Points on a hilly landscape, in no order, each with its height.
From any point a ball takes the steepest step (drop divided by distance) to one of its 2 nearest points. It stops when none of these is lower. Distance is the straight distance between rows; heights are no part of it.
k956: [ 1.89 -0.06 -0.18  4.96 -2.76  2.10 -1.86 -3.45  0.93  0.49 -2.44 -4.28
  1.43 -1.35  1.26  5.06 -0.48 -1.83  1.32  2.11]  (h 365)
k220: [-0.04 -2.16 -0.48 -1.53  1.04 -0.31 -0.90  2.25 -1.82 -5.33  0.66  2.64
 -0.56 -0.47 -1.83 -1.21 -0.61 -1.27  1.40 -1.01]  (h 362)
k390: [-0.02 -0.21  2.09  1.63  0.05  1.82  0.99  0.08  0.48  3.44 -2.35 -0.43
 -0.90 -2.33  1.24 -3.62 -0.16  2.34 -4.73 -0.87]  (h 633)
k692: [ 2.09  2.10  0.55  1.07 -1.41 -0.55 -0.49 -3.18  4.20  3.10 -0.48 -1.74
  0.06 -0.27  0.06  2.19  2.60 -0.33  0.51  2.64]  (h 244)
k198: [ 1.04  1.77 -0.09  0.12 -1.92  2.17 -0.30  0.57  0.70  0.15 -1.35 -1.25
 -2.68 -3.05 -0.22  1.95  0.59 -3.33  0.00 -0.16]  (h 135)
k794: [ 0.00  0.06  1.82  0.67  0.02  1.74  4.89 -0.18  0.23  2.41 -0.29 -2.00
 -0.61 -1.86  2.26  3.06 -2.47  2.07  0.00  1.21]  (h 213)
k633: [-4.58 -1.82 -0.73 -2.79  1.10 -2.74  3.06  1.72  0.18 -2.53  0.35  4.58
  2.06  3.64 -0.32 -3.61 -0.11  0.56 -0.18 -1.78]  (h 157)
k930: [ 0.03 -1.75 -0.42  3.89 -1.56  2.41 -0.49 -1.49 -2.57  0.81 -2.82 -2.27
  1.96 -0.86  2.14 -1.89 -2.87 -0.07 -3.65 -1.86]  (h 445)
k679: [-0.28  0.78  1.60  2.51  0.23  2.26  1.97  2.00 -1.81  0.68 -1.09 -1.73
 -0.58 -1.43  2.70  3.33 -1.49  2.87  0.04  1.16]  (h 109)
k281: [-1.50  1.31 -0.58 -0.81 -1.06 -0.67  1.53  1.57  0.43  0.65  0.34  1.34
  0.06  1.30  1.34  0.20  1.28 -0.69  0.26  0.42]  (h 312)
k547: [-1.03 -4.91 -0.45  0.09  2.56 -0.97  0.33 -0.89 -1.87 -0.83  3.01 -0.01
  2.34 -0.82 -1.76 -3.70 -2.36 -1.44 -1.26 -2.00]  (h 500)
k490: [ 2.17  0.41  0.86  2.44 -0.57  0.15  1.28 -1.10  1.92 -0.71  0.12 -2.59
  1.07 -1.49  3.27  5.61 -0.77  2.62  2.60  2.74]  (h 272)
k513: [-0.33  0.53  0.04  1.22 -2.58  3.21  0.73 -1.37 -1.37 -0.53 -2.00  0.03
 -0.54  0.71 -0.57  0.49 -0.84  0.49 -2.59 -0.74]  (h 364)
k888: [ 0.50 -0.38  2.38  0.78  1.57  1.45  0.02  1.15 -0.61  2.97 -1.10 -0.33
 -2.55 -2.48 -2.74 -3.52  0.30  0.78 -4.04 -0.89]  (h 644)
k488: [ 1.13  1.74  1.14 -3.52  2.82 -2.33  1.59  3.46  1.99  2.66  1.35  1.04
 -2.81 -0.07 -1.39 -2.16  1.22  0.61  0.26  0.33]  (h 660)
k257: [ 0.61  0.03  0.64 -3.57  1.74 -0.03  0.64  1.14 -0.90 -0.47  1.68  1.22
 -2.61  0.53 -4.05  0.59 -0.60 -0.05  1.39  0.07]  (h 152)
k715: [-0.52  2.11 -1.75  2.87 -3.16  0.66 -1.51  0.26 -0.24  0.30 -1.47 -1.39
  0.99  0.62  2.38  2.33  1.77 -3.30  0.46  1.04]  (h 247)
k438: [ 0.66  1.57 -0.78 -0.13 -2.92 -0.27  1.51 -3.20  3.80  1.22 -0.27 -0.21
  0.96  1.18  1.01  1.89  1.64 -1.06  0.47  1.82]  (h 304)
k917: [-2.88 -2.99  0.61 -3.48  4.39 -2.95  1.36  0.41 -0.74  0.44  3.04  2.48
  0.59  1.79 -4.84 -3.75 -0.56 -0.31  0.52 -0.93]  (h 517)
k34: [-4.46 -2.40 -1.80  1.36  1.43 -1.17 -3.69 -0.84 -4.46 -0.74  0.43  1.26
  2.79  4.03 -3.32 -3.21  0.08 -1.32 -0.90 -2.08]  (h 541)
k176: [-0.11 -3.91 -1.39  3.15  1.27 -0.03 -2.59  1.56 -4.88 -2.12  0.09 -1.07
  2.96  0.18 -0.47 -2.59 -2.87 -1.99 -1.12 -2.08]  (h 484)
k457: [-3.71 -0.43 -1.39  2.14 -0.78 -0.01  1.30  0.73 -1.81  3.39  0.45 -1.20
  1.45  0.58 -0.15 -2.12  0.25 -4.46 -2.29 -1.39]  (h 361)
k379: [-1.93 -2.16 -0.20  2.35  0.00  1.06  1.87  1.01 -2.28  1.21 -0.28 -1.21
  1.13 -1.00  0.09 -2.68 -1.98 -2.33 -2.99 -2.08]  (h 333)
k619: [-0.21  0.59 -0.16  3.39 -3.56  1.92  2.65 -0.45  1.92  0.98 -3.76 -2.42
  1.73 -1.31  5.77  2.26 -1.01 -0.83 -0.89  0.80]  (h 589)
k838: [ 1.17  0.12 -0.95  3.39 -2.58  1.90 -2.33 -4.33 -0.05  1.58 -0.96 -3.37
  0.92 -0.68 -0.21  2.23  0.21 -3.74  0.13  0.91]  (h 340)
k184: [ 2.08  3.22  1.75  0.49 -0.18  0.01  0.98 -0.62  5.13  4.11 -1.65 -3.30
 -1.92 -2.47  0.54  3.34  1.82  0.38  1.01  2.58]  (h 184)
k234: [ 2.37  3.06  0.53 -0.19 -0.44  0.46 -2.21  0.36  2.20  1.86 -0.24 -2.13
 -3.19 -3.40 -0.43  2.14  2.41 -2.65  1.25  0.73]  (h 81)
k479: [-3.29 -0.94 -0.09 -0.57  2.54 -2.39 -0.99  0.49 -2.98  0.49  1.97  2.47
  1.74  3.38 -0.83 -1.36  0.53  2.29  1.35  0.45]  (h 559)
k982: [ 3.51 -0.15 -0.23  1.22 -0.42  0.27 -2.76 -1.46  0.17 -2.48  0.96 -1.70
  0.28 -2.34  2.91  2.77 -0.40  1.19  2.42  0.92]  (h 399)
k301: [ 2.38  3.74  0.87 -2.12 -1.95  0.45  1.32  0.40  4.89  1.71 -2.64  0.23
 -2.82 -1.35  1.14  0.11  1.89  0.07 -1.10  0.69]  (h 251)
k151: [-0.44  0.20 -2.42  1.58 -3.03  1.15 -3.95  0.07 -2.99 -4.51 -2.53  2.06
  1.08  2.94  0.11 -0.74  0.49 -0.87 -0.44 -1.31]  (h 300)
k990: [ 0.96  1.29  0.46 -4.43  3.52 -3.45 -1.40 -0.42  1.31  3.61  2.73  1.29
 -1.29  2.57 -3.20 -1.46  1.44  1.23  2.48  1.58]  (h 309)
k866: [ 2.96  0.31  0.79 -2.58  1.03  0.11 -1.07  0.32  0.24 -1.77  1.32  0.51
 -2.62 -1.55 -1.54  1.01 -0.22  1.20  1.41  0.13]  (h 183)
k844: [ 2.20  3.11  2.22 -0.10 -0.64  2.00  2.21  0.99  3.76  0.15 -3.26 -2.06
 -2.79 -2.88  2.25  4.85 -0.06  3.19  1.09  1.95]  (h 211)
k367: [-3.32 -3.94 -1.83  0.61  1.18 -1.03 -0.29 -2.99 -2.41  0.72  3.23 -1.04
  4.15  1.86 -1.24 -2.86 -2.16 -2.19 -1.20 -2.62]  (h 486)
k199: [ 1.21  3.59  1.48  0.66 -1.19  0.98  0.15  2.57  3.12  1.19 -3.26 -0.13
 -2.03 -2.26  3.42  0.25  2.40  2.01 -1.86  0.78]  (h 305)
k981: [ 1.43  0.85 -1.23  1.53 -1.17 -0.70 -1.55  2.65 -0.37 -3.51 -0.28 -0.04
  0.96 -0.96  5.42  1.78  0.42  0.87  1.88  0.33]  (h 538)
k8: [-0.58  2.86  0.39 -1.36 -0.58 -0.51  1.94  0.57  1.27  1.41 -0.29  1.53
 -0.33  3.67  0.01  2.68  1.79  3.34  1.07  2.53]  (h 326)
k733: [-0.18 -1.98  1.29  2.96  1.81  1.56  0.36  3.49 -4.20 -0.80 -0.52 -0.85
 -0.39 -1.73  0.71 -0.71 -2.24  1.67 -1.65 -0.79]  (h 252)
k6: [ 0.66 -0.94  0.55 -0.74  2.87 -1.62 -3.80  2.34 -0.91 -1.25  0.79  2.48
 -0.88 -0.06 -3.26 -4.46  2.39  0.54 -0.64 -0.48]  (h 190)
k197: [-0.18  0.99 -1.29  0.38 -3.27  1.78 -1.32 -1.61 -1.05 -2.42 -1.86  1.79
  0.08  2.40 -0.73 -0.15  0.82  0.30 -1.46 -0.74]  (h 332)
k91: [-4.82 -3.26 -3.54  0.18 -0.62 -0.85 -0.55 -2.83 -2.84 -1.05  1.45 -0.93
  4.54  3.66 -1.01 -1.30 -2.76 -4.16 -0.04 -3.53]  (h 467)
k79: [-0.71  0.93 -1.63  0.96 -1.32  0.00 -4.85  0.96 -3.22 -3.70 -1.03  2.29
  0.40  2.67  0.04  1.15  1.52  0.02  2.01  0.13]  (h 273)
k441: [ 3.10 -0.47  1.21 -1.31 -1.30  2.26  1.04 -3.28  1.51 -0.48 -0.40 -1.04
 -1.69 -3.31  0.13  1.47 -2.10  0.12  0.13 -0.22]  (h 282)
k253: [ 2.13 -1.34 -0.31  0.84  1.26 -0.08 -1.97  0.77 -2.43 -3.03  2.37 -1.43
  0.18 -2.11  2.30  3.04 -1.72  0.79  3.16  0.34]  (h 384)
k754: [-3.09 -0.34 -0.18 -1.35  0.23 -0.81  2.12  0.70 -0.55 -0.75 -0.01  3.54
  1.30  4.23 -0.32 -2.85  0.29  3.29 -2.04 -1.10]  (h 52)
k690: [ 0.93  0.50 -0.53  2.37 -2.19 -0.50  1.06 -1.60  3.49  2.11 -0.36 -2.65
  1.85 -2.99  5.12  1.20  0.77 -3.00  0.54  1.07]  (h 628)
k256: [ 2.04  2.88  0.89  1.14  0.63 -1.07 -1.26  1.51  2.14 -0.17  0.14 -1.36
 -0.57 -0.98  2.60  3.56  2.33  4.13  2.04  2.55]  (h 331)
k95: [ 2.36  5.28  0.62 -1.06 -0.61 -0.59  0.14  1.76  5.05  0.48 -1.61 -1.15
 -2.54  0.44  0.42  4.84  2.85  1.98  2.30  3.05]  (h 240)
k303: [ 0.79 -0.42 -2.23  1.40 -2.17 -1.03 -2.18  1.41 -1.01 -3.99 -0.87  1.34
  2.30  0.49  4.96 -0.86 -0.18 -0.59  0.60 -0.67]  (h 526)
k916: [-0.34 -1.25 -0.55  4.05 -0.57  0.11  0.21 -1.03 -2.21  1.70  0.03 -2.37
  3.85  0.89  3.75  0.30 -1.96  1.49 -1.05  0.57]  (h 543)
k323: [ 2.36  0.87  1.73  2.63 -0.34  1.70 -3.21 -2.07  1.04  3.30 -2.13 -2.21
 -1.14 -3.52  1.09 -0.96  1.49  1.26 -1.99  0.57]  (h 374)
k628: [ 0.05  2.24 -0.27  2.71 -2.60  2.25 -0.28  0.91  0.21  0.49 -2.42 -2.61
 -1.11 -2.17  1.99  3.54  0.71 -2.95  0.23  0.64]  (h 186)
k567: [-0.24 -1.09 -1.34  1.60 -1.16 -0.69 -0.90  1.07 -1.24 -2.02 -0.34  1.49
  2.09  0.77  2.87 -2.99  0.20  0.08 -1.42 -1.32]  (h 509)
k71: [ 0.39 -0.25 -0.79  2.68 -3.08  1.30  1.02 -1.47  0.72  0.87 -1.83 -2.16
  1.54 -2.09  4.28  0.22 -1.11 -2.83 -1.27 -0.65]  (h 611)
k854: [-1.54 -1.20 -0.44 -0.83  3.51 -3.24 -2.93  1.44 -1.44  1.95  4.13  0.52
  0.26 -0.56 -1.41 -1.56  1.53 -2.71  2.34  0.50]  (h 265)
k435: [-6.84 -2.07 -0.60 -2.50  2.40 -2.29 -0.59 -1.28 -1.53 -1.54  0.18  3.35
  1.61  5.22 -5.14 -3.09  0.26 -0.30 -0.18 -2.76]  (h 529)
k245: [-1.61 -0.42  1.09  2.55 -0.28  0.80  2.08 -0.88 -0.10  5.22 -0.74 -1.51
  1.21 -1.30  2.26 -2.49 -0.57  0.30 -3.66 -0.44]  (h 610)
k566: [ 2.78  2.20  1.68 -3.38  2.39 -1.34  0.23  2.03  2.87  3.98 -0.35  0.67
 -3.72  0.02 -2.75 -3.79  1.45  1.60 -1.52  0.11]  (h 655)
k751: [ 0.51 -3.22 -1.62  3.28 -1.03  1.86 -2.08 -0.61 -3.95 -1.44 -1.82 -2.34
  2.34 -0.61  0.19 -2.40 -3.53 -2.70 -2.77 -2.76]  (h 472)
k56: [ 0.04 -1.10 -1.23 -2.00 -1.51  0.13  1.17 -2.70  1.13 -1.23  1.15  1.15
  0.53  0.20 -0.41 -1.69 -0.64 -2.03 -0.75 -1.64]  (h 250)
k541: [ 0.29  2.05  0.14  1.78 -2.51  1.09  2.18  1.86  2.03 -0.63 -2.11 -0.94
 -0.01 -1.26  5.21  2.81  0.39  0.42  0.11  1.28]  (h 567)
k121: [-0.36 -1.11 -0.59  2.00 -1.56  2.94 -2.13 -4.77 -2.25  1.69 -0.42 -2.32
  0.63  0.29 -3.24 -1.27 -1.13 -1.87 -3.29 -1.69]  (h 276)
k901: [-1.34 -5.52  0.72 -0.37  5.04 -1.63  1.47  1.59 -1.39 -2.15  2.66  1.21
  1.94 -0.66 -3.55 -4.59 -1.56 -0.56 -0.82 -1.22]  (h 506)
k603: [-2.40 -1.45 -0.71  1.55  1.66 -1.44 -3.21 -0.50 -3.50  1.10  1.73  0.81
  2.17  2.60 -1.32 -2.91  0.96  0.74 -0.71 -0.48]  (h 550)
k258: [-5.58 -1.61 -1.80 -2.32  0.08 -2.13  1.50  1.08 -0.97 -2.98 -0.18  3.64
  1.84  3.61 -1.10 -2.22 -0.24 -2.75  0.94 -2.07]  (h 206)
k674: [ 0.17 -1.62  0.17 -1.56 -0.43  0.05  4.60 -1.80  0.67  0.37  2.43 -0.71
  0.73 -1.06  1.77  1.85 -2.68 -0.44  1.17  0.28]  (h 321)
k445: [ 3.06 -0.55  1.31  1.98 -0.78  1.02 -1.41 -4.01  1.63  1.82 -0.84 -1.72
  0.57 -2.64  2.26 -0.67 -0.17  2.43 -1.46  0.53]  (h 407)
k756: [ 1.76  0.37 -0.15 -3.95 -0.19 -1.70  3.26  1.95  3.27 -1.48  0.99  1.91
 -1.22 -1.86  2.33 -1.05 -0.11 -0.54  0.87 -0.46]  (h 159)
k506: [-2.17 -0.74  0.86  1.37  0.62 -0.01  3.02  0.57 -1.32  3.77  1.07 -0.33
  0.96  0.35  0.93 -1.33 -0.83  1.31 -2.42 -0.11]  (h 585)
k317: [ 3.07  1.47  0.82 -2.89  2.47 -2.95 -1.37 -2.21  2.91  3.29  2.45 -0.06
 -0.68  1.72 -1.44 -0.02  1.54  3.39  2.17  2.44]  (h 335)
k779: [ 1.60  0.29  1.50  4.19 -0.42 -0.05 -0.72 -2.91  2.38  3.76 -1.13 -2.61
  1.96 -1.63  3.58  0.74  1.20  3.06 -1.02  2.36]  (h 450)
k758: [ 3.02  1.75  2.19 -0.41 -0.86  2.60  0.76 -1.70  2.61  1.17 -2.60 -1.99
 -3.18 -3.26  0.23  2.88 -0.49  1.71  0.02  1.10]  (h 248)
k950: [ 0.96 -1.73 -0.28 -1.44  1.49 -0.34 -1.65  1.65 -2.63 -4.31  2.17  1.31
 -0.95 -0.65 -0.45  1.74 -1.34  0.07  3.34 -0.16]  (h 370)
k766: [ 0.92 -0.50  1.03 -3.99  3.26 -2.98  3.18  3.03  1.92  1.52  3.38  0.86
 -1.45 -1.91 -0.11 -1.57 -0.28 -0.50  1.41  0.09]  (h 665)
k555: [ 1.02  3.36 -0.21 -1.96 -2.68  0.80  1.70  1.72  2.72 -1.27 -1.83  1.29
 -2.23 -0.12  1.30  1.76  1.71 -0.37  0.21  0.66]  (h 185)
k328: [ 2.84 -0.35  1.12 -2.27 -0.15  0.53  3.42  0.38  1.79 -1.99  0.70 -0.04
 -1.60 -3.40  2.74  1.84 -2.26  1.52  1.40 -0.05]  (h 158)
k560: [-0.97 -1.70 -1.40  0.13  0.22  0.25 -3.09 -5.23 -2.59  0.30  2.87 -0.76
  2.18  2.20 -2.96  0.99 -0.95 -0.59  1.42  0.04]  (h 420)
k185: [-0.49 -3.31 -0.74  2.23  1.02 -0.52 -1.52  1.51 -2.60 -2.79 -0.38  1.11
  2.45  0.35 -0.22 -4.78 -0.99 -0.01 -2.72 -2.15]  (h 494)
k925: [-0.93  2.56 -0.53 -2.99 -2.41  0.15  3.07  1.30  2.29  0.02 -1.30  2.63
 -1.37  2.07 -0.33 -0.56  1.36 -0.80 -1.06 -0.14]  (h 254)
k179: [-0.24 -0.92  0.86 -5.17  3.89 -2.39 -0.75  2.38  0.59 -2.23  0.29  3.81
 -2.38  1.62 -5.98 -2.82  0.71 -0.83  2.02 -0.27]  (h 145)
k525: [ 1.06 -0.16  0.12  0.74 -0.01 -0.01 -2.14 -3.19 -1.38  0.39  1.48 -0.01
  1.08  1.51 -0.68  1.04  0.26  2.76  0.78  1.31]  (h 382)
k792: [ 1.53  0.57 -0.44 -2.89 -1.33 -0.27  2.91  0.24  1.81 -2.59  0.69  1.53
 -0.63 -0.51  2.27  1.59 -0.90  0.52  1.86  0.27]  (h 93)
k571: [-2.86 -1.74 -0.45 -1.45  1.29 -1.33  2.26  0.17 -0.69  1.83  2.72  0.91
  0.95  0.68 -1.86 -2.14 -0.29 -2.35 -0.28 -0.98]  (h 283)
k394: [-7.32 -2.33 -1.95 -0.71  1.58 -2.64 -2.88 -1.48 -2.97 -1.58 -0.21  2.73
  3.10  5.08 -3.28 -3.07  0.19 -2.42  0.23 -2.95]  (h 534)
k540: [-2.03  1.21 -1.30  1.94 -2.27  0.55  1.09  0.38 -0.62  2.50 -0.39 -1.24
  0.74  0.35  1.42  0.97  0.79 -4.14 -0.40  0.30]  (h 306)
k532: [-2.06 -0.94 -0.49 -0.01 -0.68  0.79  0.87 -0.73 -0.91 -0.47 -0.60  1.95
  0.92  2.59 -2.01 -3.47  0.19  1.69 -3.86 -1.92]  (h 161)
k989: [-0.33  1.47 -0.83 -1.46 -0.08 -1.43 -4.10  1.90 -1.01 -3.89 -0.45  3.49
 -0.87  1.85 -0.05  0.32  2.45  0.69  2.74  0.33]  (h 253)
k189: [-0.50  0.22 -0.45 -4.16 -0.19 -1.18  3.02 -0.09  0.68 -1.70  1.40  2.73
 -0.26  2.19 -0.05  1.03 -0.88  1.36  2.31  0.23]  (h 160)
k175: [ 2.66  2.18  0.27 -2.70 -0.40  0.45 -1.52  2.18  0.99 -3.38 -1.02  1.71
 -3.14 -0.90 -0.62  0.89  1.25  1.10  0.99 -0.20]  (h 210)
k324: [ 0.65  4.59 -0.01 -2.41 -0.03 -2.11  0.09  1.81  3.28  1.66 -0.48  1.06
 -1.41  2.71  0.09  2.47  3.25  1.79  2.52  3.01]  (h 284)
k94: [ 1.20  2.09 -0.04 -5.52  0.47 -2.07  3.18  1.40  3.03 -0.25  1.20  1.93
 -1.84  1.82  0.21  1.80  0.02  1.37  3.49  1.49]  (h 208)
k625: [ 2.20 -0.63  0.44  0.25 -1.20  1.14  2.75 -1.32  0.67 -2.13  0.23 -0.91
  0.64 -1.57  3.69  3.76 -2.42  2.24  1.69  0.94]  (h 220)
k910: [-0.18  3.41  0.98  2.89 -1.22  1.66 -1.22  3.77  0.38  1.02 -3.07 -1.15
 -1.82 -2.10  2.92  1.44  2.27  0.56 -1.31  0.69]  (h 342)
k545: [ 0.31 -1.80 -0.33 -3.83  0.37 -0.94  2.29 -0.73  1.20 -2.32  1.82  2.47
 -0.03  0.22 -1.20 -2.09 -1.30 -0.24  0.34 -1.37]  (h 207)
k496: [-2.75 -3.18  0.23 -3.12  3.06 -1.27  2.61  0.99  0.18 -2.55  1.05  2.82
  0.30  1.76 -5.80 -3.92 -0.79 -1.19 -1.01 -1.87]  (h 521)
k966: [-0.50 -0.95  0.32 -3.33  3.90 -3.96 -0.88  0.58  0.04  2.11  4.15  1.68
 -0.17  0.45 -1.63 -1.67  0.61  0.11  2.86  0.87]  (h 287)
k823: [ 1.31  3.61  1.40 -0.51 -0.84  2.11  2.25  1.55  2.68  0.79 -2.07 -2.59
 -3.70 -2.40  0.07  6.13  0.26 -0.05  2.10  1.67]  (h 178)
k626: [ 1.32  1.05  0.26 -1.41  0.81 -0.23 -2.71  4.24 -0.58 -4.48 -1.08  3.23
 -2.53 -0.01 -1.32 -0.98  2.04  1.67  0.56 -0.29]  (h 231)
k470: [ 1.35  2.45  2.24 -0.92  1.31  0.96 -0.42  1.56  0.71  3.87 -1.39  0.11
 -3.69 -0.57 -2.91 -1.82  1.71  2.17 -2.50  0.43]  (h 649)
k163: [ 0.66 -1.22 -0.04 -0.22  3.05 -3.15 -4.17  3.82 -0.22 -2.13  1.58  2.26
 -0.24 -1.74  0.00 -4.20  2.90 -0.67  0.73 -0.38]  (h 212)
k656: [-1.48 -1.32 -0.61  2.09 -1.06  2.21 -1.52 -1.63 -2.87 -0.37 -0.85 -0.21
  1.11  1.65 -2.59 -2.46 -0.83 -0.40 -3.75 -2.35]  (h 232)
k675: [ 0.10  0.11  1.40 -1.71 -0.48  1.65  5.19 -0.97  0.88  2.09  0.31 -0.77
 -1.42 -1.10 -0.42  1.58 -2.23  0.34 -0.59  0.02]  (h 275)
k994: [-2.16 -0.50  0.76 -0.06  1.99 -0.75  2.16  1.41 -2.34  1.95  1.99  1.13
  0.57  1.97 -0.57 -0.64 -0.38  2.86 -0.68  0.35]  (h 568)
k118: [ 1.52 -0.25  0.55 -5.28  3.67 -2.11 -1.71  1.72  0.47 -1.41  2.21  1.93
 -3.07  0.12 -4.65 -0.53 -0.14 -0.93  3.17  0.21]  (h 122)
k68: [-0.23 -0.17 -0.43 -0.08  1.99 -2.41 -2.10  2.85 -0.59  0.49  2.18  0.89
 -0.28 -1.44  0.62 -1.87  2.03 -1.60  1.11  0.19]  (h 239)
k664: [-1.03 -1.70  1.52  2.42  1.01  2.10  2.20  1.68 -2.67  1.83 -0.64 -2.00
 -0.63 -2.69  0.76 -0.44 -2.48 -0.69 -2.02 -0.95]  (h 291)
k355: [-5.27 -4.04 -0.01 -2.35  4.41 -1.44  0.24 -0.87 -1.19 -2.32  1.10  2.30
  1.65  3.25 -7.46 -4.01 -0.54 -1.04 -0.90 -2.52]  (h 525)
k591: [-1.73 -2.05 -1.52  0.64  0.01  1.47 -4.11 -3.74 -3.86 -1.09  1.33 -0.35
  1.12  2.47 -5.07 -0.79 -1.11 -1.69 -0.76 -1.93]  (h 433)
k584: [ 0.04 -0.69 -0.74  2.09 -1.83  2.20 -1.70 -4.33 -0.61  2.68  0.14 -2.83
  0.57 -1.50 -1.23 -0.58 -0.41 -4.33 -1.80 -0.83]  (h 310)
k760: [ 1.15  1.42 -0.07 -4.93  1.36 -3.16  1.45  3.86  2.81 -1.88  1.26  2.73
 -1.95 -0.22  1.04 -0.73  0.86  0.78  2.88  0.19]  (h 204)
k345: [ 2.86  0.65  0.75 -0.51  1.08 -1.14 -2.41 -1.76  0.93  0.81  1.70  0.27
 -0.09  0.12  0.33  0.64  1.47  3.81  1.26  1.85]  (h 363)
k602: [-0.46  1.56 -0.47 -0.75 -2.67  1.40  3.31 -0.29  0.45 -1.71 -0.48  0.21
 -0.35  1.76  0.70  5.34 -0.56  0.00  2.05  1.63]  (h 343)
k528: [-4.50 -2.81 -1.65 -0.91  0.59 -1.47  2.68  0.99 -1.21 -0.97  1.50  1.35
  2.16  1.89 -1.20 -2.85 -1.17 -3.20 -0.80 -2.32]  (h 249)
k526: [ 0.56 -1.05 -0.04  5.31 -1.47  0.33 -0.08 -3.60  0.06  3.40 -0.89 -3.48
  3.73  0.20  3.52  1.10 -0.82  0.82 -1.11  1.64]  (h 502)
k706: [-0.53 -0.97 -1.11  1.81  0.12 -0.61 -3.49 -4.55 -2.38  0.52  1.99 -0.45
  3.07  3.56 -1.11  1.88  0.17  1.60  2.22  1.90]  (h 404)
k909: [ 2.01  3.68  1.30 -0.55  1.00 -0.38 -0.26  2.15  2.98  1.97 -0.32 -2.53
 -3.07 -3.50  0.80  2.69  1.96  0.45  1.40  1.18]  (h 131)
k589: [ 1.64 -1.46 -0.09  2.80 -2.50  1.30 -0.55 -5.48  1.88  2.10 -1.41 -2.20
  2.37 -2.04  2.98 -1.75 -0.98 -0.10 -2.64 -0.51]  (h 454)
k641: [-0.31  1.46 -0.14  1.22 -2.40  0.81  3.12 -1.43  2.18  0.80 -0.77 -1.24
  0.85  0.94  1.61  4.65  0.19 -0.48  1.13  2.53]  (h 352)
k336: [-0.65 -0.26 -0.20  3.40 -3.27  3.72  0.72 -2.89 -1.83  0.62 -3.24 -1.90
  1.44  1.09  0.80  0.43 -2.12  0.78 -3.51 -1.06]  (h 403)
k342: [ 0.62  2.87  0.11  3.41  0.12  0.51 -3.97  3.31 -0.50  1.44 -1.36 -2.29
 -1.46 -3.05  1.83  0.74  3.05 -0.94 -0.39  0.47]  (h 369)
k170: [ 0.35 -1.38  0.46 -0.87  1.14  0.31 -1.71 -1.01 -0.32 -0.08  0.43  1.43
 -0.90 -0.09 -5.07 -4.67  0.81 -0.38 -3.09 -1.60]  (h 195)
k232: [ 0.37 -0.92  0.90 -3.21  2.43 -0.80 -0.93  1.09  0.02 -1.68  0.23  3.14
 -1.97  1.33 -5.70 -3.67  0.75  0.94 -0.92 -0.93]  (h 166)
k572: [-1.89 -2.32 -3.18  1.34 -1.63  1.16 -2.53 -3.56 -3.35 -1.75  0.28 -1.39
  3.23  2.78 -1.71 -0.82 -2.31 -3.14 -0.85 -2.66]  (h 448)
k782: [ 1.19  2.04  0.04  2.00  0.32 -1.29 -0.71  1.40  1.58 -0.57  1.03 -2.61
  0.34 -1.40  3.07  5.72  1.49  1.34  3.85  2.63]  (h 307)
k798: [ 2.13  4.97  0.73 -1.69 -0.96  1.11  0.40  1.02  2.98  1.03 -1.83 -1.40
 -4.11  0.17 -2.16  5.08  2.01  0.03  2.07  2.21]  (h 209)
k285: [-0.50  1.33 -0.65  1.95 -1.68  0.28  0.76  4.88 -1.00 -2.23 -1.39  0.08
  0.21 -0.66  5.33  1.55  0.11 -0.08  0.27 -0.04]  (h 551)
k469: [ 3.35  0.17 -0.21  3.21 -1.70  1.15 -2.88 -2.72  1.05 -1.63 -0.80 -3.27
  0.67 -2.50  2.26  4.81 -0.26 -0.54  2.52  1.76]  (h 383)
k419: [-1.12 -2.68  1.34 -1.60  4.54 -1.65  1.84  2.78 -1.67  0.42  2.76  1.63
 -0.36 -0.06 -3.74 -2.70 -0.82  0.81 -0.10 -0.46]  (h 512)
k302: [ 1.07  0.57  0.35  2.11 -1.36  1.81 -2.07 -2.26 -0.25  2.48 -0.99 -1.74
 -0.65 -1.97 -0.57 -0.88  0.78 -1.37 -2.16 -0.23]  (h 344)
k344: [-1.10  0.14 -0.70 -1.03 -0.67  0.04  0.31  2.72 -1.27 -2.86 -0.28  2.65
 -0.49  1.13 -0.08 -0.60  0.37 -0.60  0.42 -0.60]  (h 346)
k832: [ 2.51 -0.80  0.09 -2.60 -1.81  1.93  1.27 -4.15  1.43 -1.33  0.00  0.42
 -1.06 -0.97 -1.88 -0.69 -1.67  0.20 -1.42 -1.39]  (h 290)
k549: [ 0.98  1.13  0.94 -2.05 -1.06  1.30  4.84 -0.96  1.35 -0.02  0.07  0.00
 -1.27  0.77 -0.01  4.36 -1.80  2.06  1.51  1.77]  (h 315)
k998: [ 0.80 -1.03  0.76  3.78  0.38  2.24 -0.77  2.04 -4.11 -0.86 -1.67 -2.11
  0.34 -1.67  2.75  1.58 -2.81  1.99 -0.76 -0.29]  (h 205)

For each start below, name the point where the ball stops.
k526 -> k754
k390 -> k118
k982 -> k754
k419 -> k118
k71 -> k118
k589 -> k754
k317 -> k118
